Points on a hilly landscape, in no order, each with its height.
From any point a ball rolls to the lowest of the 2 points nearest to it. It stops when none of these is lower. Distance is the straight distance between rows; heights are no part of it.
J_372: [ 29 -15  22  34  -6 -17 -23 -45   5  -2  -1  27 -17 -16   7  -1   7  -7
   4  22  44]  height 53.9
J_605: [ 12  -2  36  -4  15  13  -9   2  15 -17  -4  32  -7 -13  29 -29  23   3
  33  16  -9]  height 34.9
J_551: [  1 -12  21  33   3 -40 -33  49  14 -17  -6  -1 -32  38   2 -43   4 -19
  17 -23   4]  height 71.6
J_288: [  1   2 -11  -9 -17 -53   0  11  32  64 -32 -32  26 -25  26 -13  26  -2
   6 -17 -21]  height 36.7
J_598: [ -6  -1 -28 -16 -26 -11  29 -62 -30  -7  40  -4 -15   1 -12  44  -6  46
 -39  -1  -2]  height 53.7
J_874: [-17 -16 -50 -31 -23 -18  10 -41 -34 -14   3   2 -30 -13  -8  27  12  47
 -53 -21 -10]  height 56.1
J_739: [ 19   9  18 -24  14  22  50  25  36  -6  14  -3   5  21 -46  -6   9   1
  16   2 -20]  height 67.2
J_414: [ -6 -10 -39   5  10   7  -1   6  38   4   0  11 -19   1 -11  29  25   1
 -38  23 -25]  height 67.0
J_432: [ 10  -9 -35 -13  -6 -34  -9  12  44  48 -45  -8   6 -17  18  -4  35   6
 -18 -13 -31]  height 31.0
J_850: [  3  -3  18  18  -6   1 -27 -25   7 -23  21 -33   5  19 -63 -14  -4  -2
 -21 -69  27]  height 38.1
J_458: [  0   4  10 -14  38  52   8  61 -12 -21  -1   8  15  20  22 -32  -4  -7
  42   3  37]  height 76.8
J_301: [-19 -10 -62 -24 -44 -20 -34 -30   7  49 -43 -12 -12 -24 -11  17  18   8
 -38 -17 -14]  height 58.8
J_211: [-24 -23  -9  36  -1  -9  -7 -12  -4  14 -11   5 -27  -8  22   8  18  -7
 -28  18  23]  height 63.5
J_839: [ 28 -32  42  21  21 -11  -4  -4 -21  18 -18  11 -12  -5  33   0 -12  -3
 -17  -1  52]  height 57.1
J_37: [ 26   9  21   5  28  40  21  46   9  20  11  21  -5  29  -1 -32 -16  -5
  16   8  29]  height 75.2
J_556: [ 15 -47   2   8  18 -30  -9 -22  -4  30 -19  12  -3 -12  16   3  10  -5
 -20   6 -33]  height 61.8
J_171: [ 16 -12  23   6   6 -16   0 -40 -13  23   2  29   6 -42  40   7  15   6
  12  32  11]  height 44.2
J_51: [-21 -38  32  21   1 -12 -51  -2  -4 -12   9   5   8  13   1 -17 -16 -20
  28  11 -39]  height 42.3
J_862: [ 11 -12  10   9 -12 -25 -12 -62   8  17   1   8  12 -51  22  -1  12   7
  13  12  -8]  height 48.8
J_962: [-25  17  30  31 -29 -17 -35   0  30 -11   1  -4 -11  -7  -1 -48  13 -10
  36 -14  19]  height 69.7
J_984: [ -1  14  38 -12   1  27  -3   6  -1   8 -17  -8   6  13 -18 -12  -8 -21
  22   0  63]  height 73.8
J_55: [-44 -12 -22  18 -14   2  -4 -13  14  41 -20 -15  -9 -13  10  11  27 -16
 -25  12  10]  height 61.9
J_762: [ 30 -12  52 -18  -1   3   6  -8 -21 -10  -2  18  -4   2 -22 -18 -20  -8
  32  -1  -4]  height 62.0
J_828: [  8 -15   2  -3  18 -42  10  32   4 -20 -32 -30   5  -8  29  -1  30  -6
  17  -6   0]  height 64.0
J_209: [-19   1 -36 -47 -19 -12   4 -27 -32  49 -38 -26   8  -4 -25  -5  -9  11
 -21 -36 -34]  height 27.1
J_616: [ -9  23 -31 -19  -7  26  37  33 -19   6  23  14   2   8 -24  -5  -8  -3
  25  35  35]  height 77.4
J_879: [-13 -30 -21 -22  -5 -22 -28 -17   2  23 -25  -8  18 -42  12 -31  46  -6
  15 -22 -44]  height 40.5
J_442: [ 21  28  22  11  14  35   9  13  30 -27 -13 -30  19   2  13  -8  11   4
   6 -20  32]  height 29.1
J_699: [ 43   3  35 -15  25  33 -34  38   6 -37  -1   2  22  26   4 -31  -6 -19
  51  28  46]  height 40.4
J_978: [-19  -5  -2  17 -25 -27  11 -24 -20  51 -32 -34   9 -13  -1  -3 -12  -4
  -7 -27   6]  height 38.7
J_85: [ 15  -3  43 -27  16  47  10   8 -24  -2  26  31 -16  24  -8  -1 -33   7
 -19 -32  42]  height 63.0
J_719: [-38  34 -18  22  -8  51   6  14  -7   1  15   7  -1   0   8  -1  -5  -7
  16  23  42]  height 70.9
J_224: [-30 -23 -43  -7  -7   2 -21 -24 -41 -13 -15 -28   4 -10 -11  33   1  -2
 -37 -31 -28]  height 37.3
J_240: [  8 -14   1   2  -7 -30 -15  -4 -37   7 -24 -28  31 -17  33  25 -29  -6
  -2   3 -37]  height 52.7
J_903: [  2  -5  22  37 -16 -36 -29  18   2  -9   0 -13 -22  22 -38 -40 -10 -23
  12 -23   5]  height 73.0
J_68: [ 25   9  32  24   3   2 -16 -14  36 -26 -21 -14  18  -3   9 -31   7  -4
   8 -20  16]  height 35.4
J_587: [  9   8 -21   3   0 -49  25 -14 -22 -18  -6  -4  -6 -15   3  20 -10  25
 -19  -8 -37]  height 48.4
J_199: [-17   8 -21 -50 -32  -9  13 -28   9  37 -43   3 -11 -21 -18 -11   8   5
  -7 -11 -36]  height 32.7
J_688: [ 22 -16   4  17  11   6   8   0 -13 -26  17   8 -10  18 -18  27   5 -13
  11  39  47]  height 53.5
J_435: [-21   3  46 -27   0  44   7   6 -31  -6  -7  -3 -11   9 -24 -13 -18 -13
  11 -16  24]  height 71.4
J_54: [-11 -22   3   4   0 -23   3   1  -9 -28 -16  18 -22 -20  17  -7  15  -3
   5  -3  -9]  height 45.2
J_559: [  1 -16  40   4   8   9 -31   2 -25   9 -15  32 -33  12  15  -9 -28  -6
 -13  -6  56]  height 53.8
J_754: [ 17 -13   6  27  -5 -17  -5 -11  -3 -31  13  14 -39   5 -17   7  14  -2
   8  13  37]  height 50.9
J_949: [-14 -52  23   5  12   0 -23  14 -15  -9   7  29   3  12  20  -4   2 -26
  20  46 -37]  height 35.9
J_333: [ 27  32  30  30   4  19 -30  -7  60 -25  -8   0   9   3  16 -36  23  -3
  26   5  52]  height 40.8
J_27: [ 34 -20   8  -4   4  -4  -2 -16   3   2  17  37  15 -29  23  -4  26  -2
  33  61   7]  height 36.8
J_448: [ 28  25  -8  -7  29  61  11  50   4  15  41  25  -1  27 -12 -42 -39   8
   7 -20  44]  height 72.4
J_387: [  3  -2  44  15   0  11 -44 -10   7 -10   3   3  24   2   9 -12 -20 -19
  41  22 -12]  height 50.1
J_576: [ 26 -27 -20  -6   3 -12  -1 -37   8   4  -4  25 -11  -8  -5  43   1   0
 -21  39 -25]  height 55.8
J_208: [ 15  18  29  15  -7 -18   4  20  -8 -28  19 -23  -1  23 -24  -3 -32 -11
   3 -43  17]  height 63.6
J_573: [ 56  -1  39   2  33  -1 -43  36  10 -23 -16  21  14  23  18 -26  -6 -15
  22  15  48]  height 47.4
J_987: [ 33 -45  -6  35  21 -41 -22 -26  -3 -38   1   2   5 -19  12  15   1  -3
   1   8 -27]  height 29.7
J_641: [ -3  -2 -54  -1 -14 -21 -25 -46 -24  55 -27 -28  28  -9 -16   0 -11   2
 -27 -27 -44]  height 34.0
J_289: [ 25  -1  37  39   5 -30 -14 -16   9  18  11  26   2   3  23  -2 -35  -4
  14  26 -21]  height 48.5
J_311: [ 11 -33 -20 -10   3 -42 -22 -23   3   8 -13  18  -5 -19  27  29  13   7
  -9  36 -41]  height 59.0
J_299: [ 18   5  31  30  -3 -20 -25 -20 -27  -8  10  15 -15  11   4  -1 -56   6
  -1  -4 -13]  height 42.5
J_38: [ 41   0  18 -19  11  15   7  30   1 -26  -8   7  10   4  -1 -47  12  -7
  49  17  64]  height 30.3
J_821: [ -8  24   2  21 -22 -21  -5   3  39  -8 -13 -15  12  -9  20 -40  30  -7
  39   6   6]  height 71.2
J_388: [ 13  -2  -1 -23  18  30  42  34  22  -9  40  -6  -6  30 -42  -1  29  -1
 -15 -12   9]  height 64.5
J_181: [  4 -14  -2 -25  25 -11 -16  15 -11 -43 -44 -28  19 -24  36  20  21  -6
  -7 -17  -9]  height 62.1
J_3: [  6  -1   8  31   3 -35 -12  23  57   3  -1 -20  26 -21  37 -27  48   8
  24   9  10]  height 72.8
J_624: [ 22  19 -13 -35  -3   4  35   3  11  32  10  15  -6  19 -25  36 -25  27
 -21  20 -53]  height 47.3
J_440: [ -8 -44  -5  -5  11 -25  25  25 -24   1  24 -10 -25  34 -48  25 -10  -7
 -28   0 -24]  height 57.0
J_136: [12  4  4 25  2  6  1 16 -4 19 -4 10  0 -8 39  2  6 -9 20 27 47]  height 71.3
J_749: [-47  15 -40  19 -12   4  12  12  -1  22  15  22 -27   8  21   7  15  12
 -18  39 -12]  height 70.7
J_66: [ 25 -27  -3  21   6 -44 -39 -21 -25  26  -9  -7  36 -27  40 -10 -13   4
   8 -18 -63]  height 60.9
J_835: [-39 -11  17  12   0   0 -17  21   8  14  11   6  22 -14  41   1   4 -14
  27  24 -36]  height 76.6
J_777: [-16  10  21  10   8  16 -14  -5   9  -8  -4  -9  34   7  -5   8 -23 -13
  17  13 -46]  height 57.4
J_270: [-27  41 -42 -23 -11  11  33  39 -18  -9  19  -7   2   6  -2  24   2   6
   5  26   7]  height 75.3
J_366: [-28 -11  -6 -32  -3 -22 -23  47  25  33 -27 -14  19 -12  41  -5  27 -16
   7   7 -44]  height 73.3
J_880: [ 18 -37  43  10  15 -15   0 -22 -14  32 -16  24  -6  -6  15 -16  -2  -9
  -7 -10   9]  height 60.0
J_569: [-40  -8 -32   5 -10  -4 -12 -22  -5  -8  -5 -29   9  -2 -22  30   5  -9
 -17  -3 -21]  height 33.5
J_441: [ 20   8 -21   1   9 -29  -9 -10  -1  14 -36 -21  37 -25  31  24 -17  13
 -20 -18 -40]  height 48.1
J_802: [ 28  19  21 -10   2   6  18  13 -10 -39  18  11  13  12 -27  -1 -17  -9
  51  34  25]  height 53.4
J_849: [ -7 -25 -13  22   7 -34  16  12 -12 -31  10   9 -49   3 -12  18  21   7
  -9   5 -17]  height 47.9
J_969: [ 26  31 -18  -2  25  37  39  27  32   1  42   8   8  26 -24  -1   5  11
   4  10  26]  height 61.7
J_756: [ 33  -1  40 -25   9  -4  25   7  -4 -31  -8 -12  12   1 -25  -1  -4 -10
  35  14  15]  height 57.9
J_191: [ 16  18 -27 -14  12  25  45  34 -37   4  23  24   4   1  -8 -27 -33  18
  40  11  64]  height 79.8
J_105: [ 17   3 -45  -7  18   3  22  35  42  -4   7   7  -8  24 -17  37  22  10
 -25  12 -22]  height 65.2
J_548: [-39  -8  -2  30 -20 -14 -32 -29   3   5   9 -15  24 -37  34 -24  21 -14
  30  -9 -18]  height 58.5
J_619: [-31  25 -12   3   8  23  19  26  30 -16   0  -9  -3   8   5  -3  12  -7
  11   5 -32]  height 64.6
J_831: [ 38  21  11  -5  22  17  38  12  11   5  24 -13  23  28 -26  34 -33  -2
 -10   4  -6]  height 26.3
J_891: [-31 -39 -12 -21 -14  -5 -29 -24  -8  50 -34   3   8 -34  22 -17  29 -10
 -11  -8 -25]  height 44.0
J_421: [ 10   1 -31 -46 -25 -23 -27  11  61  19 -37   2   2 -24  18  -3  32  14
   4   7 -51]  height 23.7
J_799: [  6  -1  47   7   7  18 -31  27   4   8 -23  11  -7   0  40 -43  15 -20
  11 -26  54]  height 66.6
J_582: [ 39  23  -7   6  33  27  25  37 -13 -24  35   3  24  29 -28  27 -44   6
  11  23  17]  height 38.8
J_956: [ 20  -4  48  -3   8  26  -8 -11  -9 -13   9  15  -9  13 -24 -15 -47  -3
 -15 -45   9]  height 58.6
J_138: [  2 -41 -24  12   6 -38 -21 -17 -51  11 -26 -14  28  -6  20   3 -22   1
  -2 -19 -56]  height 56.9
J_145: [-32  10 -19 -28 -12  -8 -19  35  33  31 -25  -6  26 -33  49   1  41  -3
  11  26  -8]  height 71.5
J_957: [ -6   9 -16 -11 -29 -41   7 -31 -14  60 -47 -36  26 -30   0 -25  -5   0
  -2 -41 -23]  height 33.9
J_207: [  2  14 -10  30 -14   3  -3 -62  11 -10  -2  12  -4 -26   0  12  24   2
  -7  29  36]  height 56.6
J_115: [ 10   3  -2  21 -14  14 -26 -37 -22 -18  20 -16  10  17 -56 -44 -19   2
 -12 -85  -5]  height 44.4
J_63: [ 30 -27  40  29   3 -41 -31 -29   4  24   9  11  22 -22  32 -16 -28  12
  21  -6 -39]  height 54.9
J_895: [ 27 -30  -4   6  20 -33  -6  -3   4 -41  -6   3  13  -7   3  33   4 -10
  12  32 -38]  height 20.9
J_35: [-22  39  23  20 -21   6 -42 -15  25 -13  10  11 -19  10  -6 -44 -20 -24
  30 -12  18]  height 68.1
J_425: [ 10  -2 -22   7 -11 -39  21 -51 -32 -18  13  -9 -17 -10 -17  19 -22  30
 -22 -12  -7]  height 51.0
J_287: [ -1 -11  13  23  -4 -18  -3  12  19  13  -5  -3  -8  21 -28 -40  -4 -18
  25  -6 -26]  height 72.2
J_77: [ 39  29  17  -8  21  43  18  47  10   0  66  17   7  38 -20 -15 -32  14
 -14 -29  35]  height 69.3
J_960: [ 15  19  -8  12  -3  20  13 -35   3  -4  -9  23 -16 -28  16  13  14   8
   4  30  64]  height 58.9
J_897: [-17  36 -15  -2 -26 -22  15  -7  -5  47   1  15   4 -18  43  10 -21  14
  12  43 -14]  height 40.7
J_456: [  1   0  28  24  -3  13 -52 -21 -14 -14  -2  20 -22  22   4  -1 -31  -3
 -29 -12  53]  height 50.8
J_157: [-43  21 -56 -25 -20   6  10  44   1  18 -10 -10 -13   9   8  29  19  -8
  -1  25   7]  height 73.5
J_99: [-17 -39 -48 -19 -27 -43   8 -15 -53 -22  20 -12 -17   8 -31  25   0  13
 -20 -23 -19]  height 52.3
J_892: [-26  33 -16 -10 -24 -17  33  -5 -36  22  -8   1   1  -3  32  20 -18  14
   8  38  20]  height 35.6
J_5: [ 37 -12  27   4  23  -9 -22   0  39 -10  15  35  20  -3  16 -21  17  -3
  44  34  11]  height 24.0
J_403: [ 16  -7 -21   9  17  -8 -15   2  41 -21 -23 -22  28 -11  23  12  30  -5
  -4   1 -26]  height 56.7
J_46: [ -6  14  -5  -2  25  65 -13  40   5 -32  13  23  -4  23   3 -25   3   1
  29  11  34]  height 74.7
J_646: [-26   7  12  20  -6  15 -26 -15 -13 -22 -16 -25   4  -9  -6 -24   2 -21
  -3 -43  34]  height 62.7
J_13: [  7  15   1  16 -11 -16  22 -27 -32 -31  33   2  -5  11   1  23 -51  30
 -21 -29   2]  height 54.2
J_496: [ 16 -38  11  34  21 -23 -42  -6  11 -19 -17 -15   2   1   6 -26  12 -20
  16 -23 -22]  height 67.5
J_550: [-23  27 -17 -25 -26  -8  39 -13  15   0  32  11 -22  -4 -24  -5   2  27
 -18 -14 -34]  height 39.9
J_609: [-13  -6  20   1 -14  11   3   1  10  -9  24 -33  -4  16 -58  11   0 -10
 -15 -33  47]  height 32.2
J_635: [-26  -9  31 -42  -3  45  25  24 -30 -21   5 -16  11   1 -20   4   3 -13
  10 -20   7]  height 69.2
J_245: [-44   4 -49 -28 -24   7  -7  -8   5 -24  11 -22   2   0 -14  57   8   7
 -19  13 -28]  height 28.2
J_465: [-29  10   8   3 -48 -12   8 -31 -40 -11  14 -20 -31   1 -40  -2 -17  -7
 -11 -19  62]  height 22.1
J_711: [-37  21 -12 -19 -29   0  30  -4   0   3   0 -17   1 -10 -18   2 -10   2
 -10 -33 -23]  height 36.0
J_455: [-34  10 -20   4  -2  18  -4  14  38   4 -10   2   3 -24  33  -2  54  -3
   3  32  -3]  height 69.5
J_533: [-18  12  -7  25  22   8   6  33  45   0 -16 -13  -4  13  11 -14  41 -21
  -9  -9 -15]  height 66.3
J_638: [-18 -12  30  28 -13 -13 -33 -18  31  30  18   3  19 -39  43 -15  25   7
  27   5   4]  height 54.4
J_212: [ 47 -13  34  -1  49  21  26  15  14 -23   2  28 -24  21  -6 -19   6   1
   4  -7 -11]  height 59.3
J_701: [  5 -20  22  34  16 -26 -53  18  28 -32 -18 -13  -4  27   4 -59  12 -18
  11 -37   7]  height 70.2
J_714: [ -5  -5 -18 -41 -17 -12 -39 -15  48  38 -16  11  32 -27  29  13  27  17
  -1  32 -62]  height 30.4
J_483: [-35  12 -50 -42 -32  -4  10 -11 -29 -30  28  -6  -8   6 -27  55  -2  23
 -22  29  -2]  height 34.1
J_735: [-27  26  16  11  -2  25   2  -4  19  -7  18 -20   7  26 -24  -5 -35   3
   1 -17 -46]  height 62.5
J_562: [ 60  -8  43  23  26 -13 -35  15  17 -22  -6  19  -4  20  16 -12 -23  -7
   8  -4  14]  height 52.2
J_422: [ 17  11 -35  -1  20  24  27  30  11 -23  18   1  16  18  -3  41  13   1
   3  24  -3]  height 62.3
J_521: [ 28  -2  31  13  13  -1  -2  13  18  27 -16   8   2 -14  36 -34  14 -13
  14  -7  48]  height 68.7
J_259: [-29   7   1  -4  10  29  -4  15  51   1 -19 -32  16   3  10 -20  54 -14
   7   8   5]  height 67.6
J_507: [  1  18  -2 -20  -3  22  23 -35  -7  29 -18  25  -3 -26  17   8  18  10
  -3  31  36]  height 61.1
J_871: [-12  16  23 -50  -6  11  37   5 -27  -9 -12 -15  12  -5 -23  19 -19  -4
  16  -4 -19]  height 66.2
J_229: [ 15 -38  13   8  35 -11 -13  24   4 -31  -3  13  12  13   7   1  14 -25
  20  36 -19]  height 30.1
J_876: [  7  47 -22 -28  17  31  24  23  46  14  -3   4  17   7 -16  13  10   2
  20  39 -14]  height 52.8
J_898: [-45  -6 -21 -25 -22   9  27   9 -48 -31  49  -2  -9   5 -21  37   9  11
 -15  13  24]  height 39.3
J_725: [ 19   6 -18  -4  26  37   2  52 -30  -1   3  22  13  -7  11 -30 -34   0
  37  14  57]  height 79.2
J_318: [ 45  21 -11   5  21  31   1  25  -3 -31  23   4  32   7 -17   7 -29  -7
  43  24  38]  height 47.0
J_118: [-27 -17 -55 -35 -41 -16 -14 -37 -19  23 -29  -8 -34 -10 -23  22  16  28
 -42 -13 -10]  height 57.6
J_858: [-27   8 -14  13  -1  20  21  -1  18  20   8 -18 -23   6  -6  11  16  15
 -56 -33   7]  height 68.9
J_753: [-37 -30  10  -1  17  -5 -13  47  14  25 -13 -18  18  12  36  -2  24 -26
   9  17 -43]  height 75.0
J_652: [ 17  20  -6  20  -7 -52   0  -3  26  48 -22 -21  27 -37  42 -12  -3  15
   3 -10 -34]  height 42.4
J_746: [ 23 -18   7  47   4 -20 -33 -41 -12 -30  -4  10  -5  -8   8   4 -25   2
   3  -6 -13]  height 36.4
J_382: [-33 -16   0  29 -12   5 -20 -29 -31   2   4  -5 -38  -2  10  -4  -8  -2
 -32 -18  19]  height 65.4
J_683: [ 21   2  -5   2  22   3   4  10  27  21 -36 -11  23  -7  23  21   9  -6
 -21  -1 -26]  height 52.9
J_187: [ 13 -38  10  14  26   0 -19 -25   7 -18 -15   4 -15   4 -10 -25  20 -13
  -6 -34 -30]  height 65.1
J_738: [-35  -6  -2  15 -19  17   9 -12 -25  -8  25 -13 -19   6 -13   7   4   5
 -48 -52  27]  height 67.3
J_466: [-17  18   3 -39  -3   3  21  12 -19  22 -13  -8  15   2   3  23 -23  -5
   8  18 -33]  height 63.1
J_607: [ 36  -8  26 -23  21  52  33  30 -13  -2  62  27  -4  29 -11   3 -37  14
 -21 -24  33]  height 66.5
J_970: [ 24  16   3   3  21  29  27  -7  12   9 -11   7   5  -7  14  15  -6   8
 -18  -4 -17]  height 56.8
J_781: [-19  41  10  34 -23  25 -10 -10  13 -17  20   6  -7   8 -24 -25 -25   0
  12   1 -14]  height 65.8
J_476: [ -2 -14 -32 -24  -8   5   1 -11 -30  -7 -13 -23   8   7 -10  62 -24  12
 -44 -12 -29]  height 41.6
J_217: [-39  24 -51   4 -21 -12  14  -1  10   1  21  15 -45   3 -15   9  24  16
 -35   8  -7]  height 69.6
J_795: [-22  41 -25  -1 -24   3  33 -12 -29  19   6   9  -4 -19   6  -8  -9   3
  24  41  56]  height 29.8
J_912: [ -9  36  10  11  -4  38  -3   4  -5 -33  25   6   5   9 -11   5 -20  -3
  14 -10  44]  height 68.5
J_782: [ 31  10  16 -11  25  17  29  38  17  -9 -20 -17   3   2   9 -21  28   0
  29  -5  43]  height 20.6
J_395: [-39   5  -6  27 -12   2 -16 -25  -9 -21 -15 -21  -2 -25  20 -30  18 -16
  15 -24  -5]  height 60.8
J_617: [ 14 -12 -22  -9  13  18   9 -12 -28 -35   2  17  11  -5  11  33  14 -17
  16  45  34]  height 57.2
J_45: [  7  -9  26 -14  14   2  21   7  24  16  -9  -5   0   8 -27 -22   9 -15
  14   3 -22]  height 70.1
J_114: [-28  18 -13 -10 -40 -13  48   4 -47   8  17  -2 -26   8 -13   3 -12   9
   6  32  59]  height 22.7
J_907: [ 13   8   2  -5  22 -15  31  37  -6  -2 -19 -14   8   0  19  19  15  -4
 -15   3  18]  height 66.1
J_525: [-18 -42   9 -17  -8  -6 -17 -29 -21  49 -24  12   4 -28  36  20  23   4
 -18  25  -1]  height 47.8
J_675: [-13  -5  34   6  11  25 -23  10   5 -18 -25 -17 -12  -4   5 -38  23 -19
   3 -44  43]  height 64.3
J_786: [-37  10 -31 -15  -6   3  -3   2  24   1  -5  -2 -23   7 -24  -2  29   5
 -27  -4 -41]  height 68.4
J_449: [ 22  45 -40 -23  20  35  43  37  31 -12  21  -4  26   1  -8  12   8  22
  13  19   9]  height 58.0
J_534: [ -9 -12 -21 -32 -18 -25   5  -5   8  39 -43 -16   0 -22 -18 -41  34   1
   0 -35 -42]  height 36.5
J_764: [-25  23   1  16  14  69 -13  31  -2  -5   3   4   3   4  31 -10  -4  -6
  -1   6  31]  height 72.7
J_674: [ 21  27  13  -1  -9  18  21 -24  -1 -26  62  31 -25  11 -13   0 -25  35
 -22 -16  46]  height 60.6
J_908: [ 31  11  60 -24   0   1 -22  12 -10  -1  -3  26  -9  26 -30 -32 -37 -17
  20   0  19]  height 65.6
J_26: [ -3   2 -36   6 -15 -25 -11 -27 -18  22 -10 -21  16   6 -12  20 -32   6
 -20   5 -56]  height 40.3
J_730: [ -5  -5  15  23 -10  10  -9 -28 -10   2   4 -14  -1  10 -31 -39 -10  -8
   4 -56 -15]  height 49.6
J_811: [ -9  27  -7  -3   3  14   8  14  40  39   2  13  18   7  -6   1   8  -9
  18  45 -39]  height 46.6
J_296: [-18 -43 -27 -18  -8 -18  15  -4 -36  -9  34 -30 -11  22 -36  44  -3   0
 -45 -16 -21]  height 54.6
J_720: [ 21  28  -4 -19  16  21  43  23   7  33  12  -3  25  20 -18  45 -30   6
  -9  28 -31]  height 38.5
J_794: [ 24  41  14  18  29  34  22   6  18   6  10  28   5  11  15 -13 -20  13
  -4   3 -22]  height 59.9
J_909: [ -3  37   5   7 -13   1  -3  37 -23 -32  36 -15  -1  23  -2   6 -28   0
   0 -25  45]  height 66.4
J_523: [  0  -8  22  26  10 -10 -23   9  -4  11   1   2  27 -14  49  17  -4  -9
  23  28   5]  height 74.0
J_88: [  4  10   8  -5 -19  11  29 -29 -34 -21  68  17 -19  21  16  18 -40  46
 -20 -22  17]  height 57.5
J_264: [-46  15 -56 -20 -11  26  -2  12   1  24   0  12  -7  12   2  29   9   7
 -24  39  -7]  height 72.1
J_326: [  1 -17  17 -37   8  13  18  15 -11  11 -22   7  10  -2   0  21  -2 -21
  15  38  -5]  height 58.7
J_323: [  3  -7 -42 -36 -18 -20  -3 -36 -37  11  -8 -15  10   7 -41  29 -28  25
 -39 -19 -57]  height 45.5
J_686: [  8  11  10  32   5 -24  30  27   5 -11  38  -3 -24  22 -15  -8 -25  13
  -5 -23  -6]  height 61.0
J_173: [ 12 -33  27   6  32  29   8 -11  22 -44   5  11 -11  16 -25 -10  20   5
  -4 -23 -25]  height 62.4
J_24: [ -6  14  17  -2 -32 -13  27  -3 -58  -1  33  -1 -25  14 -23  -1 -30   2
   1   2  81]  height 14.2
J_669: [-23  14 -19   7 -24 -15  16 -25  -7  25 -10 -36  -4 -13 -22 -13   3  -8
 -17 -35  -9]  height 39.4
J_232: [ 61  -4  26   2  42  12  -3  34   5 -34  16  37 -21  23   0 -17 -17   1
   9  -2  17]  height 56.4
J_490: [ -7 -43  11 -29   5   5  -8 -14  -6  30 -12  14  17 -14  22  26  21 -11
  19  57   8]  height 53.1
J_109: [-29 -34 -41 -22  -7 -28   4  -4 -32 -31  -1   8 -42  -2 -24  22  34  14
 -17   1 -24]  height 50.2
J_841: [ -6   6  -6  -8  -3  -8  -7 -10  40  34 -10   6  23 -17   3  -4   4  -2
   5  22 -68]  height 39.7
J_938: [-25   2  20  23 -11  35 -29 -12 -22 -25  27  10 -30  29 -18   9 -22  -3
 -24  -6  37]  height 47.5
J_204: [  2 -37  18 -15  16  -7 -11 -11  -5 -11 -17  21   1 -38  33  -9  24   1
  19  11 -33]  height 41.3
J_537: [ -1  -9  15   2 -28 -22  13 -26 -15   6   8 -25 -12   2 -60   7  -5 -10
 -15 -25  45]  height 27.3
J_312: [ 23  16  22   4   7  14  21 -17   1  -2  15  26 -21   6 -20 -13 -11  10
  -6  -2  30]  height 63.2
J_17: [  4 -18 -19   7  26  -4 -40  -6  -2 -37 -41 -28  35 -29  36  15  24  -2
  -1 -24 -42]  height 60.1
J_267: [ 10  20  40  11 -10  18 -26 -21  -5   1 -12   2 -16   5 -28 -42 -35   4
 -16 -73   6]  height 54.1
J_21: [  8  11 -22 -13   6 -24  12   4 -27  -3  -7 -12   1  -2  16  51 -28  21
 -41 -10 -38]  height 45.6
J_72: [ 17  -4 -26 -26  -1  -4  27 -13   8  22 -12  21 -15   9 -25  44  -7  15
 -25  38 -28]  height 52.1
J_462: [-33  -4 -10  12 -15  26  10   3 -31 -25  37  13 -29  18 -10  20  -1   0
  -8  13  36]  height 43.5
J_348: [-26  15 -36  -5 -21 -12  29 -22  20   8   3  -9 -33 -23 -19  10  28  24
 -54 -22  11]  height 70.0
J_921: [ -1  20  17   0 -20 -33   0   2  14  51  -2  -1  24 -36  65  -1  -2  13
  14  19 -20]  height 46.5
J_563: [-25  -5 -40  -4 -17  -6  -8 -25  25  32 -40 -24   6 -21 -15   7  39  -7
 -34  -8  -5]  height 60.2
J_752: [-12 -15  -1  16 -11 -22  23  21  -1 -16  28 -10 -26  36 -33   4  -8  -3
 -10 -32 -32]  height 59.2
J_808: [ 10  25   9  13  28  13  19  16  26 -37  10   6  -1  14   9  -9  -1  -1
  11  -2 -31]  height 62.6

Where does a ball stop that starts at each point below?
J_753 -> J_683
J_37 -> J_24
J_908 -> J_24
J_786 -> J_421
J_55 -> J_245
J_821 -> J_895
J_435 -> J_209
J_912 -> J_5
J_45 -> J_421

Two balls start at each pair of points below. Name the first point that both come to, or write -.
J_136, J_764 -> J_5
J_458, J_984 -> J_912
J_880, J_496 -> -
